Points, in no order, along strands that fork, close into loops and pass close to each other.
Points whose rows are less than 44.7 apart are linked; no others are. Some points are linked to none.
j_319: [ 13 -11   6   4  25  15 -16 -14   0 -18   9  17 -21  25 -14 -15  15  10
  10 -19  -2]
j_311: [-11   1   4  -3  10  17  -9   7  10  -4  27   8  25  14  -4  -6  -2  21
  38  17 -24]
j_216: [ 12   3  13 -12  -9  -8  12  -4  15  -2  -1   9  15  11  19 -15  -6  -4
  -7  15   8]
j_732: [ 27  13  25 -26   7 -27  -1 -24   6  13  -5  -2   5   6  15  21   0  17
  -1  -6  14]
j_846: [ 36   9  30 -26  -3  -2 -27  -5   8  -2  10 -19   0  12   1 -12   4  -1
  10  10  14]
j_6: [-17 -17   3  -3  28   3  16   0 -13  -5  -6  25 -12  -8  -3   7  -4   6
   0 -26 -19]
j_762: [ -3 -19   8  24  -2  27  -9  -2  -7 -12  11   2   3  12   0 -14   8 -12
  18 -12 -14]
j_162: [ -2  29 -15 -27  -7 -11   4 -17  10  10   3 -28   6  -5   5  21  -5  -4
 -13  23  10]
j_456: [-27   4 -26  -4  15  -5  12  16   3  10  -2  11   5 -12  -6   8 -12   2
  -3   1  -8]
j_549: [  0   3   1  25 -11  14 -23  16  -4  -2  22  20  -2   3   9 -32  26  10
  17  22  16]
j_563: [ 23   5  17 -12   4   4 -33   7  -9 -21  14  -2  -6  13   9 -25  -9  18
  41  21  19]
j_550: [ 33  15  15 -23  -7 -12 -18 -13   0   6  -1 -15  10   4  19   4 -16   0
  12 -12  20]
j_190: [ -7  -9 -16 -10  16   2 -22  23  -4   3  13   6   3  12 -23 -14  -1   7
  21  -9  -8]
j_90: [ 18 -21   8  17 -19   5   6  -4  -5 -15  -9 -20  -9  17 -10 -19  11 -12
  -1  21  14]
j_30: [ 18   3   3   6  -4   9  -8  -6   0  -5  10  24 -11  16   8 -35  16  12
   4   2  18]
j_525: [ 11  -3  -6  -8   8   9 -29   9  -1   4  19   4  -6   9 -16 -21   9   8
  17   1  11]
j_112: [-19   7 -23   2  -7  10  -9   5  13  -6   5 -25  15  -6   3  -3  -6 -24
   3  31  -4]
j_509: [ -1  15   0 -28   4   2   1 -10  22   2   1 -12  34   7   7  23 -32  27
  13  23 -22]
j_656: [ -3 -13   3  15  -7  -9  27   7   8  -3  -8  -4   0   5  -3  -7   5 -15
 -19   7   0]
j_923: [-19  13 -30  -2 -23   0  12   1  -5   4  -9 -12 -12 -20  -1   9   8 -19
 -40   3  11]
j_261: [-13   0   0  38   1  13 -13   7  -2   7  17  26   8  -3   5  -9  30   6
  11 -13 -11]
j_153: [-48  23 -14  10   7   0  19   5   0   5   1   8   0 -38   9  32  -1  -1
 -22   4 -18]
j_956: [ 10 -19 -17  41 -33  20   3 -11 -17  -9 -20  -1  -3   4 -10 -10  24  -3
  -8  15  18]
j_599: [  4   8  15 -40  24 -13 -14  -4  16  14  -4 -12  16  -3 -10  34 -17  19
   8   2 -22]
j_244: [ -4  -9  10 -28  29 -12  -1   9   2  -7   1  26   6  10  -2  -2 -19  16
   9 -34 -22]
j_607: [-18   5 -26   5  -9  -2  15   9   0   0  -8 -15 -10 -18  -8  13 -11 -20
 -29  -2   1]
j_165: [ 16  -2  16  -3  -4  -9  28 -20   3   4   2  -1  -9  16   8   1  17   2
  -7  -3  11]
j_553: [ 20 -15  12 -26  17 -22 -23  12   1 -13   3   8   3  24   0 -15 -23   9
  22 -32 -13]
j_327: [ -2  -6 -28   2   2  -6  10   4  -5   2 -16   3  -2  -2   6  -7 -24 -11
 -10  -5  11]
j_744: [-15  -8   1  28  -9  17  10 -12  -2   0   3 -10   3  -6   6   9  20 -21
  -5   8  -9]
j_346: [ 36 -19  17  -1  -8   3 -18   3  -3 -22  -8  -4  -9  22  -4 -26 -16  -3
  12 -17  11]
j_324: [ -5  10 -20  -5   3  -7  18 -13   5   5  -3 -11  10   1  15   9 -20  -2
   8  10   7]
j_981: [-13   1  16  -4  21   0  14   6   3   5  15  28 -14  -7 -12   1  19  20
  -7 -26 -11]
j_878: [ 22   2  22 -31  24 -22  -5 -16   1   7 -15   1 -10  -2   1  19   2   5
  -9 -17   7]
j_982: [-17  -8 -15  21  -8   7  19  -8 -16   6 -22   8 -15 -18   0  10  18  -9
 -26  -8   3]
j_163: [ 26  -4  21 -12   5 -39  -5   6   6   1 -11 -11   2  12   0   1 -19   2
   0 -17  10]
j_258: [-21  -2 -20  10   1   5  -6   3  -3  20  -4   7   0 -12  -5  -3  26  -9
 -10  16   5]
j_5: [ 23  -8  11 -21  12 -21 -32  10   4  -9   4  -3  10  22   1 -11 -24   6
  28 -12  -3]
j_545: [-10 -14  -1  64 -12   3 -18  13  -9   8  -6   7   1  -9  -4   6  37  -6
   6  -5 -11]
j_968: [  2 -22  -1  23  -4  -2  15  19  -3  -7  -4   1 -10  11 -20 -11  -6  -2
   1 -18  -3]
j_315: [ 26  -6   7 -16  11   3 -32   7   3  -2  11  -2 -13  15 -16 -23   8   5
  13 -12   4]
j_48: [-26   9 -11  24 -13  13  -3  12  11  -3  16   1  32  -1  16  -9  -7  -8
  18  24 -12]
j_59: [ -7   2  -8  16 -16   9  14  -2   3   4   4  19  12  -1  23 -17   8  -8
  -9   4   8]
j_979: [ 24  11  18 -16  11 -12   3 -11  16   3  14   9   6  19   7  -8   0  24
  12   8   6]
j_28: [ 21  18  24 -26  -8 -40 -16 -12  11   5 -10 -29  19   4  16  23 -12  -5
  -5  12  11]
j_384: [ 16   8   7  -1  -7   3   3  -9   0  -2  16  18  -5  14  14 -26  19  15
   7  24  21]
j_558: [ 16  -3  -9   6  -5   6  -3   4  -4   5   0  16  -9   7  -2 -23   6   4
  -2  -5  23]
j_135: [-35  14 -21  24  -7   6 -12  20   9  13   7   5  22 -22   9   6   8 -11
  -7   4 -17]
j_958: [  4  19  16 -39  12 -33   1  -1  22   1 -13 -14  17 -12   9  29 -27  -3
 -19   1 -12]
j_334: [-42  -6   4   6  20  -4  16  19 -17   1  -4  20 -13 -35 -14  15  -6   1
 -15  -7 -25]
j_278: [ 12  12  13 -32   8 -11  -6  -4  10   7  -1  -2  11  -4   9  11 -23   3
  -1 -19  -5]
j_636: [-15   8 -16  17 -23  11  -3  -3  -2 -10  11 -25   8  -1  10  -2   6 -22
   4  41   7]
j_582: [ -4  13 -14 -20  -9   3  -3 -11   5  12   4 -27   4  -5  -3  10  10 -19
 -12  25   7]
j_650: [-21  10  -5  28 -20  15  -9   2   3  -2  14  -4  20  -8  22  -7  16 -13
  12  37  -4]
j_627: [-19   4  14  16   9   3  13  13   0  13  13  27  -7 -12  -9   8  22  13
  -8 -22 -10]
j_954: [  3  10   2 -18   3  -5   4  -3  16  -1  10  -3  33  14  10  10 -37  22
  28  15 -16]
j_445: [  6  -3  -7  21 -22  10  18  -5  -5   4  -3  10  -5   3   6 -13  15  -1
 -10  -7  20]
j_169: [-14  -5  -5   3  11   8  11  -6  11  -1  -2   2  17   1  14  -4  -1 -15
   5  19 -11]
j_866: [ 10  -1  -2   5   8   6   6 -14  -1   5  12  -4  -2  14   3  -3   1   9
  25   2   8]
j_890: [-18 -17 -18  34  -7  25 -10  10 -16  -1 -15  25   0 -15  -2  -4   6  -7
  -2 -35 -11]
j_512: [ 25  22   1 -29 -15 -16 -11 -14   4  10  -8 -17   7   2  22   7 -16  -8
  -9  -5  20]
j_584: [ 29  15  28 -24   8 -30  -7  -9  19   7   4   5  12  14  11   8  -8  22
   6  -8   8]
j_50: [ -2  -7 -21  20 -31  -4  17  -2  -7   2 -12 -24 -13   5 -11   1  16 -20
 -21  21  13]
j_51: [-27   1  -1 -22  16  -5  11  14  -9  -3  -1   0  -2 -18 -10  20 -33   2
  -1 -24 -22]
j_731: [  3   7   0  -2 -27   8   4  -1  -3  14  11  -7  -3  -4   1  -9  30 -12
 -19  10  18]
j_876: [-10  23 -12 -30   5 -10  11 -20  25  -3  -4 -27  10  -8   5  38 -16  -2
 -14  25 -11]
j_858: [ -2   1   5  -1  -3  -3  27   5  -8   9  -7  10 -23 -17  -8   6  10   5
 -30 -23  11]
j_167: [ -2 -15  -5   7  -6  11  12   2 -13  -2 -19 -11 -16 -11 -15   8  -8 -14
 -16 -26  -2]
j_40: [ 25 -11  17 -10  -4   7 -12   2   7 -12  -5 -13   2  13   4 -17  -9 -21
   5 -10  -3]
j_893: [-12  -3 -12   3   9  14   0  -1  -6   5   4   5   3  -4  -2  -1  -2  -5
   8 -25  -9]
j_7: [-27  10 -21  -8   1  11  -9  11  17   3   7 -14  19 -13  -3   6  -5 -15
  -4  20 -11]
j_442: [-16   7  -8 -26  21   2  12  -2  10   9   5  10  18  -3   1  14 -21  14
  12  -6 -19]
j_113: [  6 -15   7  17 -11  -5  15  12   1  -7   2  -7   0  13  -9 -21   5  -8
  -3  19   8]
j_854: [  7 -10  -4   9 -24  -8  18   1  -7   0 -14 -22 -20   3 -20   5  14 -10
 -24   6  14]
j_3: [-20  15 -18 -22  10   5   8  -6  19   6   5   0  28  -6   6  27 -30  15
   5   8 -25]
j_490: [ 24 -13   0   0  12  12 -12 -23  -9  -9  -6  10 -20  15  -2  -8  10   4
   3 -23   9]
j_458: [ -3 -13   9  29  -8   7  21 -14  -5   5  -3   8 -17  -1  -6   3  41   0
 -18  -4   3]
j_985: [ 28 -13   5   4 -16 -15   9  -9  -2 -11 -18 -32  -8  16  -7  -3  -5 -14
  -5  10  18]
j_228: [  2  13  14 -42  18 -16  -3  -2   8   8 -13  -1   2 -14   6  19 -23  -4
 -14 -16 -11]
j_933: [-23  -6  -3 -11  26   0  18  -8 -10  -1 -19  19  -8 -17   5  11 -14  -4
  -5 -13 -12]
j_775: [ -8   6   1 -10  -4   0  20 -12 -20  -2 -17 -19 -26 -22  -6  29  -7 -11
 -31 -19   1]
j_345: [ 30  12  30  -9  12 -37 -17  -7   7   0   3  -5  16  19  11  12 -23  25
  24 -11  11]
j_944: [ 18   8  19 -20   6 -17 -10  -8  14  -5   2  -4  30  18  18   5 -35  15
  29  14  -6]
j_826: [ 29  14  16 -13 -21 -37 -16 -14   0  -3  -9 -35   9   9  18   9 -11  -9
   2  22  22]
j_856: [-16   4  -4 -15   5  -5   3  17  22  -6  10 -17  23   4  -9  11 -28  -3
   9  18 -27]
j_310: [ 43  -9  22  -3  -7  -4 -19  -7   0 -22  -9   2 -10  25   9 -29  -9   0
   7   0  17]
j_723: [-18   9  -7 -20  14  -1   1  14  18  19  11  29  17  -7   0   1   4  22
  -1   7  -9]
j_495: [ 37   3  28 -18   3 -17 -34  -1   6  -4  10 -12  -8  18  -2 -15   0  11
  22  10  21]
j_598: [ 21 -24  -9   8  -1  21  -5 -26 -12  -5 -24  10 -13   5  -2 -12  15  -4
  -7 -14  10]
j_218: [  9 -18   1   0   9   1   4   3 -16   2 -21   6 -33  -9 -29   6  12   8
 -18 -23   7]
j_123: [ 35  -2  24 -11  -8 -24  -3 -12   3 -10  -9  -5   2  19  21 -13 -10  -2
   3   6  19]
j_89: [  3  -4 -11   7   4   2  -3  15   1   6  11  24  -8   6  -8 -21   2  12
   3 -20   8]
j_940: [  0 -10 -15  22  15  10  -1  -1 -15   3  -4  30 -25  -1 -13  -7  19  18
  -3 -30   6]
j_291: [  0  22  -5 -33   6 -10  -5 -16  29   0  -2 -20  26   1   9  26 -24  11
  -3  39 -11]
j_57: [ 33   5  12  -6 -19   0  -7 -14  -6   1  -3 -20  -7   9   7  -3 -11  -3
   4 -19  20]
j_728: [-20  -9 -30  12   7  -3   9  17  -9   3 -18  12  -4 -11  -6  -1 -15  -8
 -10 -12   0]
j_46: [ -1  -4   9 -13  19   7 -14  -3   5 -13  28  16  18  25  -3  -8  -7  22
  43  -4 -23]
j_418: [ -3   8   1  -6 -14  -1   9   4  -1  19   2   1  -9  -7  -7   0  29  -4
 -27   5  12]
j_370: [ 12   1  16 -20  11   7 -19  -2   7 -16  24   8  15  23   7 -17 -14  18
  40   5 -12]
j_879: [  1 -12   8   3   4  21 -10   3  -2 -13  17  -2  12  12   3 -18  -5 -12
  25  -3 -13]
j_750: [ 13 -11  -8 -10  13  -3  -8  -5  -9   0  -8 -17  -4   5  -6   5 -24  -8
  17 -21   1]
j_863: [-16   0   1  16   3  17 -13   9   5   3  22  17  15   1   1 -11  17   6
  18   2 -10]
j_613: [  7   4   3 -29  18  -8 -10   6  11  10  17   4  13  12 -11   5 -14  26
  26  -1 -10]
j_749: [-18 -14  -1   0  17   0   7   8   1  -4  15  19  15  10  -4  -5 -10  11
  20 -20 -26]
j_945: [  7  -6 -14  -6   7  -2 -12   2  -5  -1  -2 -24   9  11  -4   1 -30  -7
  27   5   2]
j_808: [-19  -7 -18  26  -2   2   8  10  -2   7  -6  21   8  -5   9 -10   0  -6
  -3  -2   0]
j_811: [ 21  -1  10  12 -13  15 -22  18 -10 -28  19   7 -13  16  -2 -38  -6  12
  26  -1  13]
j_237: [-37  -3  -7  -2   5   8  -6  31 -16   3   5  14  -1 -22 -13   2  -7  -4
 -10 -31 -21]
j_881: [-27   6   3  26  -1   3   8   7  -3  15  -1  18  -3 -24   1  17  27  -1
 -15  -6 -12]
j_252: [  3   0  -4 -22   1   9 -13  -2   7  10  -2 -21   0  -3  -7  -2   9 -21
  -6  15   7]
j_915: [  9 -14  -7  49 -31  20  -8  -3 -18  -4 -10   5 -10   5 -10 -13  40   0
   2  16  16]
j_631: [-18  -9 -11  -4  17   2  17 -18   2  -2 -18  -5   6  -8  11  12  -8 -25
  -8  10  -9]
j_917: [ 26  30  15 -18 -19 -17   0 -11   3   1   8 -17  13  12  27  -2 -20  16
  13  28  25]
j_437: [ -9  10   4   6   2  -1  26 -12   3  12  18 -18   7   3  -3  20   8   6
   6  12  -3]
j_332: [ -5   8 -11  20  -1   9  17 -15  -2  14  17  -3   5   2   6   5   9  12
  19  14  10]
j_602: [ -3   9   9 -14   3  15 -10   4  14   1  27  -7  24  11  -4  -2  -7  25
  34  33 -13]
j_687: [-25  16 -26   8 -27   4   1  -4  -3  12  -3  -6  -3 -21   8   4  24 -19
 -32   8   6]
j_34: [ -1   5  23  -1  13   1   9   4  22  -3  30  24  14  15  -3 -10  10  20
  12   1 -14]
j_192: [ 20 -14   2  20 -13  31 -15 -10 -15 -22   2   6 -10  14   3 -30   5  -1
  14   4  14]
j_778: [-12 -19   8  33   5   6  11   3  -8   2 -14  21 -18  -9 -12   4  37   1
 -20  -8  -6]
j_170: [ -9 -17 -10  49 -14  18 -23  18 -14  -2 -18  28  -4 -14  -7  -4  24   1
  -3 -35 -18]
j_407: [  6 -16   5 -22  24 -16 -13   8   1 -18  12  21  -6  24 -10 -19 -10  14
  15 -38 -19]
j_154: [-30   7  -3   0  -4  -2  29  -6 -15 -11  -9 -15 -31 -34  -6  32  -4 -15
 -39  -2  -7]
j_260: [  8  -1   4 -15  26   4  -7  -4  -1   7  11   2 -10   4 -13   3   7  10
  15 -19  -5]
j_312: [ 29  18  14 -19  -7   0 -12 -16  -4  -6   8  -7  10  10  28  -8 -20  17
  30  23  22]
j_185: [ -5 -14 -12  19  -6  21   3 -16 -12  -1 -10 -12  -4   0  -1   2  15 -21
   3  10   3]
j_476: [ 18  -2  14   4  21   7  -9 -17   7 -19  23  15 -12  29   1 -21  10  15
  22  -4   0]
j_241: [ -9  10  -2 -11  -3  -2  19   1   0  15   0  11  -8 -15   3   6   9  -2
 -25  -7   7]
j_118: [  6   6   0   3 -12   6   5 -16  -5   2   9   5   6   8  23 -21  21   5
   6  34  18]
j_675: [ 25 -19  -9  15 -20  19   0 -24 -16  -7 -19   5 -13  13  -4 -15  20  -2
  -5   3  21]
j_657: [ 14  19   5 -19 -13 -25  17 -17  10   4  -3 -11  18  13  23   8 -18  10
   1  23  12]
j_293: [-17  -4   0   6  -3  -8  24  -1  10  -2  -8 -10  -1  -7   2   3  15 -21
 -29  20  -4]
j_690: [ 15 -24 -12  31 -17  25  -8   5 -10 -12 -25  17 -11   5 -22 -17  14   6
  -6 -12   7]
j_318: [ -4   9  -2 -25  21 -27  23  -4   7   6 -13   4  -1  -9   3  21 -21  10
 -12   9  -3]
j_56: [ 36  -6  16  -1   8   3 -21 -14   1 -30   5  15 -18  29   9 -29   1  10
  19  -1  15]
j_433: [  6   6  12 -24  20 -10  16  -8  19  10   2  17  11   6   8   7   0  22
  -1   7  -5]
j_194: [ 21 -13  -6  -1   0  -8  13 -16 -11   1 -20  -4 -18   8  -1   2 -10   2
  -5 -15  17]
j_189: [  9  16  -2 -15   0  -6  -4  -6   9   5  14 -25  16   5   4   6 -16   5
  24  35   7]
j_618: [ -5   9 -15  24 -22   6  -1  22   0  11  18   4   7  -3   1 -13   2   1
   5   3  13]
j_66: [ 13   0   0  -5  -7 -21   8   0   6  -6  -9 -30  -4   4  -4   6 -19 -15
 -10  -2   3]
j_507: [ 21   1   4  -2 -26  13  -3 -15 -11   0   1 -16  -9   9   8 -10   7  -8
   3   8  22]
j_333: [-10  -8  -6  -3  25  11  -4  -8  -1  11  -5  27  -7  -7  -5  -2  29   6
  -6  -4   3]
j_225: [ -7   4  -1 -14  20   2  14  -7   0  22   1  15  -7 -12  -1   7  20   9
 -12  -3   3]
j_455: [ 25   9  19 -11 -32   6  -5 -12 -12 -11   6 -23  -5   9  18 -14   7 -10
   5  26  22]
j_638: [ 20  10   4 -15   1   5 -17   0  -6 -11  16  -2   4  11  13 -18 -19  24
  42  25  20]
j_710: [-17   9  -7 -21   6 -10   8  13  -3   0  -7 -15  -8 -21  -7  21 -37  -9
 -10 -21 -13]
j_447: [-40  19 -16   3  -1  12  -5  11  19   1  12  -9  21 -20   3  18  -1 -15
 -13  13 -21]
j_812: [-23  -1  -3  41 -23   2  11  -1  -3   3  -7  -4   5 -12   8  12  28 -23
 -19  10  -9]
j_748: [-14   5   3  16  -2  14 -23  22   3   2  29  14  14  -1   0 -22  21   9
  22  25  -6]
j_385: [-41 -16  -4  19  22  -7   8  19 -11  -1  -5  19  -4 -19 -11  12  -1  -2
  -3  -9 -29]
j_554: [-20   8 -21 -11   0 -14  14  -3   4 -15 -17 -24 -12 -18   0  22 -21 -23
 -34   4  -3]
j_864: [ 17  16  15 -25  -4 -11 -13   6  11   4  12 -13  15   3   8   4 -26   6
  11 -21   1]
j_223: [-16   7 -22  17 -23  -1  12  -3  -1  -1   2 -25   1  -3   2   3  14 -16
  -9  29   9]
j_463: [-31  -5 -12 -12  14   5  -1  21 -19  -2   1  11  -7 -19 -11   9 -23   1
   1 -35 -23]
j_259: [-20  -8  -2 -26  28  -6   5   6  -1   4   3  24  14  -3  -2   4 -18  15
  12 -22 -27]
j_44: [  5  -5  16   9   6   2  13   3   9   1  19  14  -4  12  -6 -11  20  12
   0  -1  -3]
j_84: [-19  18  -5 -28  11 -16  14 -11   3 -10 -13 -19  -9 -27   0  36 -27 -10
 -26   4 -11]
j_943: [ -3 -10   2 -15  18  -9   3   9   2   1 -14  -4  -6  -6 -12   0  -7 -11
  -9 -11  -9]
j_883: [-39  22  -7 -23  17  -2  17  -3   7 -11  -4  -3  -4 -33  -4  39 -22   1
 -27  13 -25]
j_583: [ -8  10 -16   4 -10  -1   4  25   7  12  13   0   6  -2  -2 -13 -11   1
   1   4   8]
j_770: [-17  -8  -2   4   2   0  18  17 -21  -1 -25   8 -31 -30 -18  10  -9  -4
 -34 -17  -5]
j_967: [-19 -12 -26  10   4   5 -16  31  -9   8   1   5   1  -4 -21 -12   3  -3
   9 -10  -8]
j_733: [-36   7 -13  22 -10  11  11   3 -18  -4 -15  -9 -23 -41  -7  31   5 -20
 -35  -8 -13]
j_375: [ 21   9  21  -7  -2   8 -27  13  -2 -28  27   2 -11  19   5 -30  -3  20
  34   6  11]
j_414: [-31   9 -17  24   1  -2   4   2  10  10   6  -5  17  -9   2  13  17  -4
   0  33  -9]
j_31: [ 21  -6  17  -9   2  18 -23  -2   1 -14  10  -9   3  14   8 -19  -9  -8
  25   0  -2]
j_255: [  0 -22 -18  12   5  18  -4 -17 -15   0 -24  -2 -10  -4  -9  -1  16 -10
  -3  -3   5]
j_924: [-16  -8   0  47  -4   9 -22  15  -7   2   5  36   4  -7   8  -6  30   3
   3 -31 -22]
j_359: [ 13  14  15 -18  -1  -1  -9   3  10   3  24 -19  18  11  -5   2 -14  20
  32  26  -2]
j_203: [-19   4 -11   3  -1  15   0   2  13  -1  11   3  29   2  16  -7 -16  -5
  16  23 -14]
j_75: [ 22 -16  -6  11 -31  11  14  -6 -12  -2 -26  -6 -19   0 -24  -2  20  -2
 -30 -13  13]
j_806: [-27  21 -19 -18   9  10  17 -14  11   4   6  -6  15 -18   7  32 -20   1
  -4   3 -18]
j_995: [ 41  -5  15 -11 -11  -2 -14 -17  -8   1  -9 -12 -18  10  -4   1   8   1
  -8 -27  21]
j_914: [-15  -5  14 -10  32   2  14   0 -12   1   4  33 -24 -16  -8   8   6  17
  -7 -31 -13]
j_220: [-32   1 -25  15  13  -4  10   7   5  12   3   4  16  -7  -2   8   3   3
   6  23  -8]
j_938: [ -3   5  -4   0 -26   3  24 -19  -3  -2  -4 -11   1   2  17   2   6 -20
 -15   6   8]
j_696: [ 32 -11   7  -5 -14   7   0 -13 -10   1 -12 -11 -21   5 -15  -2  20  -3
 -19 -20  20]
j_738: [  8  -5   7  -5  -7   3  18  -5 -13   1 -17 -20 -26 -10 -12  15  -7 -12
 -23 -25  -1]
j_949: [-30 -14  -4  21  12   0   5  21  -7   3  10  20  11   4  -9  -1   5   3
  10 -15 -29]
j_871: [-11   0 -18  -9   5  12  -8  -2  -2  15 -10  -3 -10 -18  -6   2  16 -17
 -16  10   2]
j_388: [-40  11  -8  19   1   3   8   5  -4  10  -1   4   3 -31   4  30  14  -9
 -18   2 -16]
j_80: [ 21 -14   8 -15  20 -15  -8   5  -3   6 -12   1 -27   1 -22  -1   3   9
  -8 -24   9]
j_67: [ 23  -7  20 -26  28 -16 -23  -4   3   2 -14   2 -12   6  -9   3  -3   2
  -2 -26  -1]
j_421: [ 20   1  11 -12   0 -24  16 -14  10  -2 -11   2  11  16  22  -9 -14  -2
   2   8  12]
j_676: [  4   9  -6  -7 -14 -12  23 -15   1  -5 -11 -26  -5  -1  11  12 -15 -15
 -19  -2   6]
j_423: [ 10 -15   7   6  -1 -12  11  16   6  -7   4  -9  -2  16 -13 -12 -14  -1
   8  -1   1]
j_459: [ 10 -13 -15  12  -6  -1  19  -9  -8  -5 -21  -7  -5   6   4  -4 -20  -7
  -3 -10  14]
j_292: [  6  22  15 -36  10 -21 -11  -3  23   8  -8 -16  25  -5   4  37 -32  16
  -1   3 -15]
j_520: [ 17  24  13 -34  -4 -17 -12  -7  24   7   3 -27  28   1   4  25 -17  13
   5  27  -7]
j_145: [ 22 -17  15  -2   8 -25  -3  16   6  -8  -1  -2  -3  26 -14 -15 -17   2
   8 -12   4]
j_875: [-24  -4 -18  42 -24   4  -5  13   0   0 -17  -7   5 -18   3  10  16 -26
 -16   8 -12]
j_211: [ -2  -8  -9  32  -8  22 -13   2 -10   0   0  20  -2   1  -2 -17  25  -1
   5  -6   5]
j_11: [ 10 -22   3  18  -9   9  12   9  -9  -8 -14  -1 -14   1 -22  -5  -3  -8
 -12 -27   1]
j_830: [ -1  -4 -15   5  -5   8  -6   6   2  -4  -5 -18   6   2  -2  -9 -18 -22
   6  13   1]
j_556: [  5  11  13  -5  -9  13   2   1   9   1  25   0  15   4  10 -13   2   6
  14  17   3]
j_978: [ -6 -12 -11   5  18   3  -5  15 -11   4  -1  31 -18  -3 -16  -9   8  12
  -2 -34  -3]
j_371: [-18  -4   6  40 -15  -1   5  15   5   4  12   9  13   2   6 -12  18  -8
  -2  19  -4]
j_807: [ 32  10  36 -16 -22   2 -13  -4  -2 -13  11 -24   1  11  13 -12   0  -6
  11  18  16]
j_780: [ 24  -1  10 -11   2 -32   3  -1   0  -2 -22 -21  -3   5  -1  15 -18 -10
  -8 -12  11]
j_394: [-33  -6   2  13   8  -6  26  16 -20  -1 -12  13 -25 -37 -14  17  -8  -5
 -31  -4  -9]
j_651: [-16 -19   5  50  -4  -3  -1  16  -4   2 -10  21  -5  -8  -8   1  33  -4
 -11  -8 -14]
j_960: [-16  -1  -6 -10  16  -2  25 -12  -3  -5 -20   6  -5 -15  10  15 -11 -15
 -20  -2  -8]
j_481: [ 41  -6  24 -16  12 -16 -41  -4   4  -9   4  -2 -15  24  -8 -14   3   9
  13 -12  10]
j_564: [ 23  -6  14   4 -14  22 -13  -5 -11 -23   5  -5 -10   8  15 -33   2  -3
  19  21  20]
j_561: [ -7 -10  -4  56 -24  10  -6  -1 -14   2  -3  -2   0  -3   1  -1  38 -10
   3  13   0]
j_754: [-25 -13 -16  31  -1  17  -2  12 -19   0 -19  13  -9 -26  -4  11   7 -14
 -12 -21 -16]
j_306: [  4 -10  16   8   0  -1  21 -16   5   4   6  11  -9   8   0  -4  31   3
 -12   0   2]
j_772: [ -2   4 -16   8 -32   4  26 -17 -11   3 -12  -1  -6   1  13  -2  12 -13
 -27  -1  17]
j_484: [ -6   1  -6  -8  -2  -9  19  18  -7   3 -19   4 -20 -19 -10   3 -18  -5
 -34 -19   9]
j_15: [-24  -5 -18  29   3   6 -23  15  -7  20  -5  15   1 -20  -5   1  35 -10
  -4   7  -7]
j_32: [ 20  12   4 -11 -11 -19  -4  -5   0   1   6 -38   1  10   3   4 -13  -1
  14  34  19]
j_364: [ 13   8   7  -5  13   2   2 -14  13  -2  20  19   7  19  11 -14  13  25
  21  25  10]
j_617: [ 18   3  12 -30  11  -3 -20  -7  10   8   3 -16   3   5  -6   4   6  -3
   4  12   5]
j_156: [-38   6 -15   9   2   7  -9  29  -5  12   5  15   9 -24  -2   2   0  -7
  -6 -18 -21]
j_297: [ 28   6  27 -24  10 -10 -30  -2   6 -15  14   0  18  20  12  -6 -21  17
  34   2   0]
j_713: [ 14 -22  -2  24  -1  26 -20  -6 -11 -21  -1   7 -11  22 -11 -20   6   1
  23 -13   4]
j_510: [-28  -4 -22  37 -15   9  -3  20  -8   3 -16   4   0 -21  -5   8   6 -17
 -16 -10 -12]
j_895: [ 16 -15  -8  12   9  11  -4  -3 -13   1 -13  12 -33   4 -28  -4  21  14
 -13 -25  11]
j_663: [  7   9   9  -8  -4  -7  30 -18   4  11  11 -16   2   7   5  18   3   8
   1   6   6]
j_131: [-36  25 -11 -15  13   4  26 -12   7   4  -1   1   2 -30   9  38 -14   6
 -18   9 -19]
j_532: [  0   1  -4  32 -24  17 -15  17  -5   6  12  12  -4  -1  -1 -26  21   3
   1   5  16]
j_352: [-12  12  -9 -10   0  -5   0  23  18  15  14  13  20  -2  -6 -10  -9  12
   2  15  -4]

A piece is all that can be reached along the links. How many separate loops has the piece of each point below (a circle has one, a figure eight two, a Y none), and how many tips (points with one link)?
j_40 => loops 1, tips 6
j_447 => loops 3, tips 10
j_167 => loops 2, tips 7

How many points has the smallest loop of links through each point below? Write none if it is on no loop.
j_876 => 18
j_66 => 8
j_748 => 6
j_895 => 15
j_554 => none
j_5 => 11

Name the points in between on the shortest way along the links from the first point to the second, in order.
j_185; j_437 => j_255, j_598, j_675, j_956, j_915, j_561, j_545, j_651, j_778, j_458, j_306, j_165, j_663
j_830; j_881 => j_112, j_636, j_650, j_48, j_203, j_169, j_631, j_960, j_933, j_6, j_914, j_981, j_627
j_90; j_220 => j_985, j_66, j_676, j_938, j_772, j_445, j_59, j_808, j_728, j_456
j_388; j_259 => j_153, j_131, j_806, j_3, j_442
